Each row is a point on a tangle of strands that fork and nearly touch. The rows are in no order.
Points whose rows are less than 165 apart are linked; no others are. Some points are linked to none.
tibo: [  6  53  14 -30  33 -52  21 -11 -12  -4 -63 -16 -17 -11  31  27   0   6
 -35  10 -21 -26  25  21 -39  32  -5   0 -23  -2  55  -8  29   9   5  29
 -28  -6 -50   2  39  16]
tar: [-53  -3 -26  15 -14  18 -14  29 -10 -15  15 -10  23  52 -42  77 -11 -28
   2  60  16 -22  10 -28  -7 -48   3 -21 -20  -3 -30 -29  -6 -49 -19  -5
 -30 -33  32 -52  24 -18]
gogu: [-32 -14  23  -1 -31  50 -36  33   3  12  14  -8 -25  49 -70  17  14 -46
   8  31  34  51  -6 -26 -14  11  -5   8 -44  26   0  22 -35  -4  16   4
 -42  -6  -5  46  49  50]
num: [ -6 -35  -8   3 -55  36  11  16  10   5  43  10   7  43 -13  45  -4   7
   7  -5  26  10 -17 -42  13 -12 -12 -31   7  24 -29  13   6  23  -9 -17
 -41 -50  69 -14 -39 -39]
gid: [  7  15  49 -49  26 -37  24 -16 -17 -15 -15  -4  19 -28  -1 -26  33  33
  -2 -49 -10  10   2  47 -53  44 -38  19 -17 -14  50 -69 -28 -14 -27   5
  -7   7 -62 -13   0  15]
lodum: [-26  -9  -2  47 -12  30 -25  78  29  -1  49   6  -6  33  -9  35  19 -22
   9  10  25 -65 -40  13 -65 -19  -6 -23 -63  36  25 -36 -67 -41 -30 -16
 -20  10  50 -10   9  17]
Radu: [  0 -65  -2 -33 -25  27  36 -11 -10  10 -67 -45  11  -9  48 -72   5  14
  26  24  -4  -9 -32  -6   6 -35  -6  16 -36  32  24   3 -14 -13   5   6
  -4  -7  92 -41 -20 -30]
Dez: [ 47 -27   3   0 -48 -11  27 -63   7  15  13  41  23 -49  21 -33  18  24
 -12 -65  -8 -13  26   4  14  36  -1 -12  15  -3  -6 -22  19  22 -15 -27
  28 -42  14 -32 -25  -8]
ravuk: [ 42 -50  -9 -30 -59   6  53 -55  -8  16  20  13  25 -14  28 -18 -17  37
  11 -39   3   7  12   2  13   9  13 -15   5  16  -1 -30  28  27   8 -22
  23 -65  47 -21 -31 -50]
Mipi: [ -7 -36 -28 -11   6  -1  21 -41 -35  13 -27 -47  44   0 -20   2  -2  17
 -13  22   3   6  49   8   6  21 -61 -26  -4   2 -11 -13   0  10 -27   7
  35 -28   0 -41  18  14]
kilus: [-19 -11  32 -58   8 -32  26 -42 -13 -16 -83 -15  45   6 -40 -22  19  49
  15 -32 -26  25  25  34 -33  58 -10   5  22 -10  34 -51 -13 -10  -2 -14
 -12 -12 -51 -53 -13  -8]
tal: [-20   0 -19 -31  65 -86  20   5 -37 -12 -12 -15 -40 -38   8 -38 -15  13
  -6  17  27   5   3  49   3 -18 -33 -21  -3  -6 -33  10   6 -24 -34  21
  36  39 -30  31  32  11]
lof: [ -2   8  69  26  -7  82   9  12  14   6  11 -18  -6 -19  18  -4  48   4
 -11 -21 -20 -42 -25   6 -39  -4  -6   2 -77 -30  77 -37 -18  -1  -9  15
 -21  15 -32  -4 -16  12]
bef: [  5 -18  -1   6  29  20 -11 -49  -2 -16  -8  10  23 -57  -1  -8  28  56
 -17 -24 -33 -56  26 -15  25  15  -6 -57 -16 -64  -4 -10  11  29  -5  21
  24 -16 -28 -53  -3 -13]
pil: [ -9  35   8  22  23  10  -2  26  -4  -5 -40 -12 -22 -20  23  35  -2 -23
 -33  29 -15 -43  19   3 -12  18 -10 -10 -49   6  31   9   7   5   5  31
 -14 -14 -10  10  45  35]
tik: [-24   2  -9  55 -14  27 -27  51  10  -2  42  -2   4  39 -21  57  16 -32
   4  34  30 -38 -28 -21 -27 -50  -6 -21 -46   4 -19 -34 -49 -63 -50 -10
 -10 -24  18 -23  28  19]
Bigi: [-45 -17 -42   1  31 -18 -11 -10 -17   0  33   5  35  54 -29  65 -40   7
  -8  24   9  37  24 -45  23   0  14  -5  24   0 -44  42  36  41  35   1
   6 -12  35   1 -11 -22]
tum: [-34   5  47 -49  -3  83 -19  23  13  -2 -28 -29  -6  -9 -14  39  36 -11
  -4  43  -9  -7  -8 -37  39   1  40 -16 -56 -31  38  -8 -28 -39  11  19
 -39  -8 -15 -24  36  -1]
Sos: [ 43  24  20  10 -42  62  21 -46  33 -27 -30  27 -10 -27  -3 -13  32  30
  21 -60 -19  -9 -29 -13  -4  27  41  17 -12 -29  37 -20 -14 -10  47 -11
 -18  13  -4 -56 -37 -29]
punin: [  2  27  39  31 -11  62 -11  26  17  12 -15 -14   3 -15  -1  16  35  -7
 -37 -12  -6 -50  17  16 -29  28 -35  -6 -80   4  34 -25 -12 -13  -5   7
 -21 -16 -32   4  22  38]
Bil: [ 17  -2 -40 -42  19  -4 -12 -40  19   1 -26   5  40  -6  12 -16  18  18
 -14 -12 -15  47  11 -32  24  33  44   5  64  31  23  47   8  36  11 -10
  19  12 -64  27 -41   8]
fotuv: [-34  38 -10 -17  45 -97 -29   2 -19   3  46  14 -19  11 -16  11  -3 -17
   3   2  13  48 -26  16  20   7   2  10  49  30 -27  64 -16  11 -47  16
  20  38 -52  86  40  31]
rotuf: [ 36  -6 -36  -9  -9 -23  50 -28  13  30 -70 -10   0 -24  27   5  -2  11
 -25  -7  -9 -17  67 -17  13  17 -12 -12  36  -7  14  24  55  58   5  -9
  33 -27  15 -21   2 -21]
vafe: [ -6  11  32   1 -11  73 -47  30  17  -4 -21 -26 -29  25 -43  21   7 -24
  -6  28   1  28 -20 -40  18  -2   4  -6 -13 -10  -1  17 -27 -14  19   2
 -27  28 -25  35  33  14]
bar: [-36  26 -13 -14  24  -4 -40   1   0 -33  16  30  23  14 -17  44  -6  -4
 -24  25   3  -2  27  -4   2  25  41 -18 -24  -1 -28  19  17  13  33  -1
 -63 -19 -60  11  23   8]
Pozu: [  4   3  32 -41  16 -48   6 -18 -21 -29  -8  20  29 -17  19 -34  62  27
 -17 -40 -11   7   2  19 -19  30 -18   2   7   7  12  -1  -3  38 -48   3
   2 -16 -67  11 -41  -1]
bav: [-31 -25  41  35  -8  -8 -15  44 -44 -33  10 -19  17  13  32 -27  -2 -19
  -6  43 -11   0 -10  30 -46  14 -34  35 -56  33  -2  -4   8 -17 -54  41
  -3  10  39  -5   9  31]
porag: [ -7 -37  -4  47 -40  75 -23  50  50  12   7  -4  18  -8   6   4  28 -13
 -14 -11  13 -68 -32 -19 -38  -4   0 -28 -83  69  18 -11 -62 -24 -11 -19
 -24   4  44 -13   4  15]
Samo: [  3  21 -25  34 -42   1  16  26  31  52  21  -4 -25   6  34  24 -23 -52
  12  37  15 -53   4  23 -14 -27 -40  -4 -36  38  21   5 -19 -13 -17 -18
  18 -63  25  13  26  26]
zad: [ 10  42  -7   6  17  12  -6  18  35  29  -8  -6 -34 -49  -4 -35  -6 -13
 -29 -21  39 -43  -7  38 -11  -7  25  -9 -37  13  -8 -31  13 -76  75  -3
 -41  31 -24  15  -8  -7]
nev: [ 29  44  -5  -9  -9 -39  38  49  22  34  42 -12 -55 -11  66  -1 -21 -21
  20 -28   6 -11 -34  67 -26  -7 -33  44 -15   4  42 -27   8 -28  19 -27
  15  -1  13  29  22  10]
Ramab: [  2  -4   6 -48  -9  -4  -1 -42 -36  -3 -52 -42  52  15 -24 -18  23  11
  11   8 -17  30  40  25  -3  40 -14  24  28   3  19 -26   9 -18 -30 -24
 -19 -10 -50 -51   7  24]
suz: [  3 -19 -35   0  -5   8  -8 -20   5  15  30  17  -6 -47   6 -22 -14   8
 -35   9  19 -38  21   8  41  -8   6 -41 -36  22 -46   0  -2   4  16  19
  11  -9 -17   3  19  26]
zivi: [ 57  64  -8  26 -18  24   1  11   6 -19  29  35 -47  31 -32  14 -44 -14
  44 -33  -7  27 -41  11 -12  -3  18  34  83 -24  21 -13 -14 -32  47  -9
  33  32 -10  14 -18  12]
dato: [-28 -23  19 -33  -2   5 -28   3 -34  10  38 -19 -32  54 -39   0  20 -43
   6  55  27  76 -24  24  -8   7   8  11  -6  28 -15  -4  -9   1 -27   4
 -51  13 -24  45  24  36]
gima: [ -5  26  16  28 -24 -13 -45  10  23  -1 -44  -2 -17  18  12 -17  -3 -29
  -8  14  -3  30  14 -29  42   4  15  10  37   7 -40  92  16  33  19 -10
 -34   0 -13  68  19  -8]
mokez: [ 12  27 -28  -7  32 -45 -28 -41 -17 -19 -11  12  -2  16 -28 -25 -68  -9
  48  20  -9  26  -2   9  30 -30  53  -2  87 -26 -14  14  36 -48  24  -9
  10  30 -10  12 -32 -39]
Buvav: [ 12 -16  -4 -46  16 -11  37  25  18   7 -48  -2 -30 -20  28 -32 -21  35
  12 -25  17  18   9   2  -7  -2 -17 -17  10  13  24 -21  -2  19  17  23
 -21  11  27  -9  -6 -35]
nafal: [ 10  56 -14  11  28 -44 -28   0  41 -15 -50  13 -23 -36  11 -30  -3 -28
 -55 -16   5  -9  25 -32  21   7  38   0  48  14 -29  77  23   2  17  -8
 -38  32 -52  68  -1 -16]
tumer: [-49   9 -15  24   3  -7  -4  21   4 -17 -14 -13  32  23 -64  58 -20   0
  -2  27   1   8  35 -13  -9  -8 -20 -18  19 -40 -48 -36   1 -38 -14 -15
 -21   4  13 -67  -4 -25]
geno: [-20 -21  28 -28 -14  14 -13   8 -30  -9  15  -9   9  39 -21   2 -25  -9
  27  28 -12  55 -28   4   2 -15  18  28  -2  14  17 -49 -30 -41 -12  35
 -23  19   1 -13  25  10]
mepev: [ 23  24 -23  29 -14  -1   9 -22 -12 -32  14  22   3  45  32  24 -36 -13
  24  20 -42  17   1 -32  21 -13  39  35  56 -11   7  20  13  10  14  27
  37   6  30   5  17 -24]
revik: [-26 -11  42  12 -24  40  -9  33  -6  -3 -22 -33  30  24 -18   9   4  12
   2  24 -14   3 -18  -2 -21  -3   3  38 -34  33  39 -60 -55 -49 -23  21
 -23  24  29 -57  40   6]
nar: [-14 -12 -23 -10  26 -23  -2 -13  -1  36  -2 -15 -55 -19 -28 -70 -34 -20
  42  28  32  23 -18  29  35 -45   7  -8  31  18 -57  18  28 -24 -27  -8
   0  43  -7  60 -14  -9]
pema: [ 19  57 -23   6  10 -23  14  -8  14  60   3 -19 -34  -6 -15  27 -29 -21
   4   2  15  -5  37  17  15  -8 -54  -5  35 -45  12   4  -4 -32   3 -32
  41  15 -44  29   4  43]
Kefi: [-23  -7 -18 -23  49 -71  -7 -11 -66  16  33 -20  16  45  29  -4  -2  -4
  15  28  -5  50 -10   3  25   0   0  33  35  26   4  69  12  34 -55  25
  41  23 -20  84   1   8]
gelu: [ -4   0  11  21 -23  27  11  54  22   6 -13  -1   6   1   3 -14  -7  16
  22 -31  -3 -10 -35   4 -40   7 -18  18 -16   4  19 -64 -35 -38  10  -6
 -24  35  48 -56  -8 -22]
dipep: [ -9 -15   9 -42  27 -32 -11 -20 -66 -27  -1 -21  32  58  19 -33  32 -15
   1  29 -20  50 -10  -4   0   9  16  38  14  42  15  50  20  35 -61  29
  10   3 -28  36 -12  12]
fibu: [ 45 -10 -65 -25 -39  -4  77 -25  17  43   9 -11  -9   0  14   9 -31   8
  31 -24  11  10   3   8 -16 -24 -40   6  33  24   0 -40   1   6  -4 -26
  43 -34  49  -4 -11 -31]
dad: [ -6  31  -6 -21  51 -29 -10  11   2  32  85  44   4  68 -26  76 -14 -26
  30  22   3  63   2   1   1 -15  16   4  45 -39   0  15  13  34  18 -18
  13  -7 -46  46 -26  24]
dubu: [ 29 -18 -26 -22  39  16 -26 -39   1 -41 -12  29   0 -72 -24 -22  -2  50
 -27 -20   4 -25  38  -6  29   9  46 -71  24 -32 -15  22  19  17   6 -12
  28  11 -46  -9 -52  -9]
Dipi: [ 43 -29  -7  39 -39  -7  15 -66  46 -23  -8  34  25 -93   9 -43   5  36
 -16 -82   1 -14  21  15  -4  31  17   1   7  10  -8 -23  -6 -23  14  -6
   7  12  -2 -43 -30   6]
biku: [-20 -53  39   2 -22  41  16 -28   5 -25 -69 -34  41 -21  32 -39  40  33
  26  -8 -40 -15 -27 -17  -3   2  -4  13 -46  -3  55  -8 -25   2 -21  23
  12   5  57 -72 -14 -15]
zan: [ -4  31   7  12  14  17 -39  16  -1  -6   5   8 -44 -17  20 -59   0 -44
  -7  33  12 -38 -41  35   6 -32  33   2 -35   1 -22  -9  22 -50  27   6
 -59  23 -23  27  20   4]
megi: [ 21 -29 -18  10 -29  -6  33 -23 -29  22  -4 -31  -5   8  53 -63 -28 -18
  17  31  -7 -17 -35  12   4 -49   0  37 -18  29   6   3  20 -16 -18  17
  28 -11  78   8   9 -20]
gavi: [ 17  23   5  23  39  26 -65  45  -8 -43  40  45 -15  19 -14  13  31 -14
 -27   0 -20  14 -26 -40  21   4  39  -1   9 -31 -46  53  -6  31  20  -3
   3  17 -55  60  -6  10]
Gikiz: [-14 -21 -24   1   1 -14  25 -12 -42  28  16 -63  -5  45   4 -17 -37 -15
  38  58  13  13 -17  25  -7 -55 -39  20 -19  36 -16 -17  -1 -21 -40  14
  17  -2  77  30  17 -25]
kag: [  0  18  -3  13  -4   2  10 -27 -30 -29   7  27  33  24  48  41   6  -8
   3  21 -47 -34  38 -16  11  14  34  19   9  -9  26   8  37  46   5  -6
  29 -52  -2 -24  -7 -15]
kuga: [  8 -13 -62   5 -10  -3  55 -30  -4  39 -10 -34   3   3   5  17 -13   6
  -3   9  16 -10  35  -9   5 -16 -64 -20  12   7  -8   0   6  24 -21   7
  42 -31  36 -29 -15 -18]
nusus: [-20  17  -6 -17  16 -21  14 -42 -16  80 -11 -35 -23  54  -6  13 -21 -25
  58  65 -25  14   0  -2  22 -47  -3  22  26  -9  13  24  10  24 -11  -4
  20  -5 -15  66  14   5]
daba: [ -6 -38  38 -59  17 -54  -4  30 -10 -68 -41  40   9 -31  28 -35   0  43
 -22 -47   3  45 -13 -11 -10  -2  55   7  10  21 -24  -5  21  34  -2  25
 -43  16  22  20 -23 -58]
nid: [-20 -10 -19  -5 -27  50  12  43  50  40 -54 -33 -10   9  17  26  24  28
  16  -3  27 -26 -23 -35  -1 -24 -25 -38 -16  -5  32 -25 -33 -27  -6 -17
 -25  -4  56 -67 -18 -29]
sesi: [ 19  38 -23  30 -29  -6  28  50  46  45  22  -3 -38  15  60   7 -20 -32
  29  12   5 -41 -22  33 -36 -28 -15  29 -27  31  59 -33 -16 -21  21 -19
   7 -24  42  24  33 -21]
buri: [ -4  13   4   5  38 -11 -33  33 -23 -25  71  23   9  43 -43  46  26 -22
 -15  13  14  38  -2  -5   4  25   2   3  16 -26 -31  30 -18  18 -13 -15
  21  12 -70  37  11  45]
zemi: [ 21  -1  -7  64 -61   1   3  39   7   7  46   8   0 -25  59   4   4 -46
 -20   4  11 -54   1  23 -17   1 -28   6 -46  22 -15   7  -8 -16 -34 -30
  21 -47  43 -16  17  40]
nam: [  3   4 -13  18   8 -27  25 -45  16 -25 -61  -7  35 -37  12  23   9  41
 -17 -21 -41 -82  31 -10   4  27  -3 -41 -22 -29  15 -18  19  14  17  21
  12 -31  -4 -90  20 -17]
firen: [-27 -19 -33   4  40 -32   6 -10  -1  21  25  -8 -50 -33 -19 -24 -13 -17
  -4  36  49 -13  15  28  17 -23 -27 -36  -3   6 -67  25  11 -10 -17   3
  10  21  -6  43  26  28]
Mapi: [ 45 -29   1  18 -24  11  19 -14 -16   4  -5 -19  -6   1  26 -86  23 -22
   2  -4   2   8  17  26  15   3 -28  28  32   0 -32   4  31  21 -40 -31
  -3   2  10 -17 -48   5]
lig: [  8 -53  18 -62   8 -13  47 -77 -29 -55 -67  20  25 -12  -8 -44  21  72
  30 -58 -39  19 -12 -30  16  18  27  15  34 -21  41   2 -11  34  32   9
  69 -21   9 -17 -49 -24]
rapu: [ 23  50   2  44 -14  13  -6   5  -1  14  42  12 -33  54  -9  19 -29 -43
  49  25 -23  10 -40 -15  21 -42   5  32  53 -24   8   3  -3 -24  10  -1
  23   8   0  27  14  -6]
Natu: [ 66  28  16   7 -23  29  32  12  18 -23  -5  33 -54   4  14 -26  -5   9
  29 -53 -20  25 -39  -2 -25   1  22  39  38 -33  44 -31   0   5  31   8
   8  46   6  -9 -45 -33]
gona: [ -3 -50  66 -36  12 -38  -9  23 -14 -45  -2  43  12 -24  57 -54  29  21
 -10 -35 -14   5 -36   5 -36 -19  34  16 -45  10   6 -13  14  52 -16  31
 -53  -2  20  18 -17 -20]
ravuz: [ 34 -37   6   2 -34  -8  21 -48 -55 -13 -17 -45  31   9  24 -76   4   0
   2  -1  -2   1  -6   8  11 -20 -30  43  19  15 -20   2  19  19 -41   5
  61  -8  49 -20 -23  -4]
Tesif: [  5  67  -8   1  13 -20  51  51  17  58   9 -36 -44  12  13  58  -5 -15
 -14 -13   9  -8  16  42 -32 -10 -69  22 -24 -28  42 -37 -15 -27   6 -18
  17   8 -14   8  29  23]
mupa: [-13 -31 -11  -7  18  25 -25 -24 -10 -23 -18  -8  62   5 -51  12   7  46
   2   4 -22  35  30 -20  19  40  11 -29  55 -37 -14  12  11  26   6 -34
   5   0  -8 -52 -67 -19]
voli: [-19  26  -5   3  22 -78 -36 -15   9  58  33  12 -21  -1 -24  -7  -8 -21
  23  -7  37  15   6   5  30   7  -5   7  44  20 -38  93 -17   3  -1 -38
  26   6 -64 100  13  40]
ker: [-43  34   1   0  35 -36  -9  59 -19  19  67  13 -49  -1 -26  46  -7 -17
   7  18  39  -2 -24  47 -24 -10 -23   0 -47   2   9 -29 -15 -47   9   9
   4  18 -12  30  78  36]
bukel: [ 20  25  -9  18  16  20 -24 -16  13  -9   2  44  22   4  28  30  39  17
 -15 -24 -44 -18  46 -25  24  32  42   1  31 -32  19  31  42  75   8 -19
  20 -30 -58 -17 -21 -13]
sezo: [ 19 -70   5   1 -29  15  -4  21  -8  -1  38   8 -16   7  -9 -27 -18  -1
 -15   1  37  31 -37 -27  13  -7   2  -4 -10  40 -57  21   3  27 -14  11
 -14  11  82  18 -22   0]
kebe: [  9 -33  14  14 -27 -27  18  -9  36  -5 -32   3  42 -62  36 -49  -9  33
 -35 -58   2 -29  17  10 -20  20   0  16 -40  39   3 -26  -9  11  21  23
 -23  11  45 -44   9   4]
nezi: [ -6  -4  68 -27 -13  85 -15   7  33 -14 -11  -9  14 -43  24  -5  57  14
  -2 -14 -21 -11 -45 -21   5   0  28  -5 -78 -20  53  -8 -32  15  18  33
 -46  -3  12 -16   0   9]
Dusok: [ 35  41  -3  39 -27  57 -31  -3  32 -28  -9  19   5  -4   7   4  39 -10
 -18 -26 -42 -26  10 -23  27  25  23   5  21 -51 -14  28  22  26  43 -38
 -22 -30 -28 -10 -31 -13]
tev: [ -4  38  23  21  23  -5  -7   6 -22 -35 -14 -10  26 -15 -21  45  -7  14
 -38 -11 -21  -5  25 -11 -11  32 -19  10  19 -34  13 -30 -21 -22   4  28
  38  36 -43 -46  47  21]
rutak: [ 27  26  -1  45 -36   9  27  30  40   4  50  17  13 -21  28  47  16  13
   1 -70   3 -69  -9   2 -58  11 -34 -13 -24 -17  35 -50 -35 -14  -5 -29
  23 -19   9 -34  -3   2]
nutek: [ 30  44  -9  -6  17 -36  51 -27   7   7 -68  -8  -6 -44  16  13 -12  30
 -23 -33 -18 -55   2  18 -47  42  12  -6 -31 -12  43 -33  19  11  37  19
   1  -1 -32 -50  33   0]
kimud: [ -8  -3  34 -12  11  -6 -14  38 -17 -24  11  29 -16 -17  50 -38  -3  -7
  -4   8 -10 -17 -40  25 -27 -14  48  11 -50  24  13 -37  16 -13  21  37
 -60  14  17  -1  -1  -8]
ripar: [-24 -16 -37 -28 -31  22  24  26  42  40  -9 -16 -21  48 -21  40 -22  -3
  24  12  33  37  -3 -11  24 -27 -12 -29   4  15 -24   6   2  12  26 -25
 -59 -37  59  -5 -18 -32]
zagoz: [ -8 -43   6  16 -37  37  -1  -6  39  23   9  20  32 -51  30 -28  20  13
 -13 -29  12 -43 -11   1  -3  12   2 -24 -68  47  10 -19 -23  10   5  12
 -41 -12  60 -29   1  -1]
zezup: [ -1  26 -15  18  13 -81  -2 -17   3  16  31  21 -39 -15  -8 -35 -64 -18
  52   8  14  18 -22  46  29 -33   6  15  73  10 -42   5  42 -41 -10  -7
   5  12   9  52  13 -34]
zin: [-20  33  28  19  13  22 -26  42  -7  -2  64   4  -9   0 -48  48  -4  -5
 -21 -14  29 -21 -19  17 -35  13 -12  -3 -38  -8  -9 -53 -36 -64  19   4
   7  26 -39  10  54  32]
Das: [ -6 -58  21 -26  10  10 -11  15 -34 -53  10   6  -8  -9   3 -36 -10  21
   2   6   8  56 -37 -24  20 -22  26   2  11  21 -33  21  17  34   2  32
 -14  35  50  17 -30 -35]
bab: [ 25  12  22  16 -24  54 -20 -20  11 -35 -16  -1  12 -31 -47 -33  -1  21
  -8 -47 -17  13 -18 -17  -3  19  16  17  15 -31  -4 -19 -19 -42   5  -4
 -11  68 -29 -22 -30  18]
zis: [ -8 -50  14 -28  39  -5 -12 -38 -18 -64 -36  13  61   4 -22 -30  16  77
   9 -33 -30  44  20 -23   6  31  11  -5  58  -9  -2  28  10  42  -1 -10
  20   1  -4 -33 -63 -35]
bika: [ 21 -31   2  16 -27  26 -27  11   0  22  12   5  -2  38  20   2  17 -34
 -19  26  -8  34  19 -22  30  21  10   7  16  20 -26  69  40  83 -14 -17
  -7 -26  23  42 -21  -9]
poku: [-27 -82  65 -24   4  11  26 -76 -29 -48 -61  -8  68 -25  -2 -49  32  57
  18 -38 -39  -8 -29 -33  22  -1  13   9  -3 -44  20   7 -19  24   4  33
  36 -12  47 -53 -29 -20]
fisi: [-20 -10 -34 -36 -39  46  25  -3  38  54 -49 -41 -21  -5   1   9   7 -14
  25  37  15  -3   2 -22  37 -11 -13 -45 -11  10  19  24  -6   0  20 -12
 -32 -47  38 -17   0  -1]
gom: [-19  -7 -10  -8  12  -4  31 -15 -32  43 -25 -59 -23  45  -6   9 -26  -9
  30  75 -13  18  19   8   7 -52 -25   5   1 -26   4   0  -8 -21 -30  18
  41  17   3  12  27  -3]
Nad: [-13   5 -32  -9  46 -73  -8 -27 -30 -19 -43 -11  15  28  -3 -33 -30  -1
   1  31 -10  28  29  14  24   2  12  10  81  -2 -20  33  38   6 -13  -2
  43   8 -25  13 -29 -30]
vatab: [-54 -15 -22   5  -4 -16 -15   2 -22   0  60  23  22  58 -42  78 -20 -42
   4  72  18  13  13  -6   4 -28  13 -10 -27  -1 -46   6  22  -4  -4   5
 -28 -36  31   0  11  -3]
saz: [ 11  49 -33   6   7 -28  -5 -32  30  63   3  -3 -25 -12 -41  29 -44 -23
  21 -12  35   5  34   2  25  -5 -19 -20  42  11  -7  38 -21 -10  49 -23
  11   9 -49  57  23  29]
raz: [ 20  47  10  27  -7   1 -14   8   1 -41   8  13  10 -16 -12   2 -13   2
 -17 -44  -9   8   9   1  -5  42  -1  25  29  -3 -30  10 -15 -21  27  12
   2  34 -34  -1  20  31]
kudaz: [-29  -1 -21 -10  -8  41 -28  -3  18  11 -18 -13  34  23 -87  46   6   5
  -7   4   1  38  48 -26  15   5  -9 -27  49 -37 -11 -16  -9 -14   6 -47
  -6   2 -26 -64 -26  14]
Pituz: [ -5 -17 -31 -17  39 -11 -23  -3  -2  16  54  55  12  44  -1  60 -18   2
  13   6  14  44   6 -22  19  -2  50 -22  55  -4  -7  19  19  49  39   0
   9  -7 -18  23 -37 -21]
gunil: [-10 -21  22  58  10  -6 -20  45  -4  -2  24  -3   4 -47  53 -53  18 -25
 -30   2   4 -59 -10  37 -34  -6 -19  37 -72  16  -4  -6  -8 -18 -28  -7
   4  27  50   4  13  44]
Varaz: [-50  11 -18  -1  22 -60  -4  20 -11  20  67  27 -23  25 -29  56 -43 -26
  27  27  16  19  -9  14  -4 -27 -11   8   8  -7 -37  -6   4 -21   6  20
 -14   5  24  15  43  -1]
Muze: [  0  47  15  29  -4  31   0  39  17 -12  31  -7   8   3 -59 104  -4  10
 -32 -22  15 -15  24 -41 -23   0  -9  -5  -4 -31  36 -52 -46 -44  30   8
  37   8 -41 -33  35  12]
nodo: [ 33  33  -4  30  20  12 -37  29  27  15  32  42 -83 -13 -47  -2 -23 -32
 -22 -16  40 -19  -9 -16  10 -22 -15 -44  16 -41 -46  34   3 -17  61 -33
   7   8 -26  64  -6  -1]
fupi: [ 33 -39  21  23 -10  37 -22   8   7   5  12   9 -13 -25  26 -30  46  -3
 -41  -7 -10  10  25  -7  16  22 -16 -17  -6  -3 -41  30  46  72 -43 -12
   2 -20   1  20 -30   7]
zilol: [ -3  -9  19 -36  24 -57  -6  19 -39 -32  19   8  -3   6  51 -39  61  -4
 -32   8   4  13   4  31 -23  25 -22  17 -18  15 -13  30  31  49 -75  -5
 -13  -3 -30  37 -29   1]
sada: [ 21  -3 -44 -19  20  -5   4 -36  21 -16  -7  29  -8 -54  -9   3 -40  21
 -26  -1   9 -24  27 -15  41   2  35 -56  22  -2 -13  18   6   6  49  15
  16  10 -24  -3   3  13]

A fork is a point with three links, a tip a point with one. Leave the first point through the second and follow the links. Name the first fork or tip that comes.
vafe, tum => firen
pema, Tesif => bav
bav, gunil => kuga
tev, raz => Dusok
Dusok, bukel => vatab
megi, Radu => tar
geno, revik => zad
nafal, gima => megi

Follow the links from the first point to the second, and from the first to the third. Name the last point that the two ways share.
raz, poku, zagoz => tar
dad, Pozu, poku => tar
bab, buri, lodum => vatab
porag, gom, fupi => megi
zivi, Dipi, gavi => vatab
fupi, Muze, nusus => megi

Name the points in between on the shortest way along the links from the first point to the second, in order.
nutek, tum => tibo, pil, punin, lof, nezi
zagoz, gom => porag, lodum, tik, tar, tumer, kudaz, mupa, zis, lig, poku, biku, Radu, megi, Gikiz
tev, kebe => Muze, zin, ker, Varaz, vatab, tar, tik, lodum, porag, zagoz
Pozu, tik => gid, kilus, Ramab, Mipi, kuga, fibu, ravuk, Dez, Dipi, kebe, zagoz, porag, lodum
rapu, ker => zivi, Natu, Sos, bab, raz, tev, Muze, zin
saz, gid => voli, fotuv, Kefi, dipep, zilol, Pozu
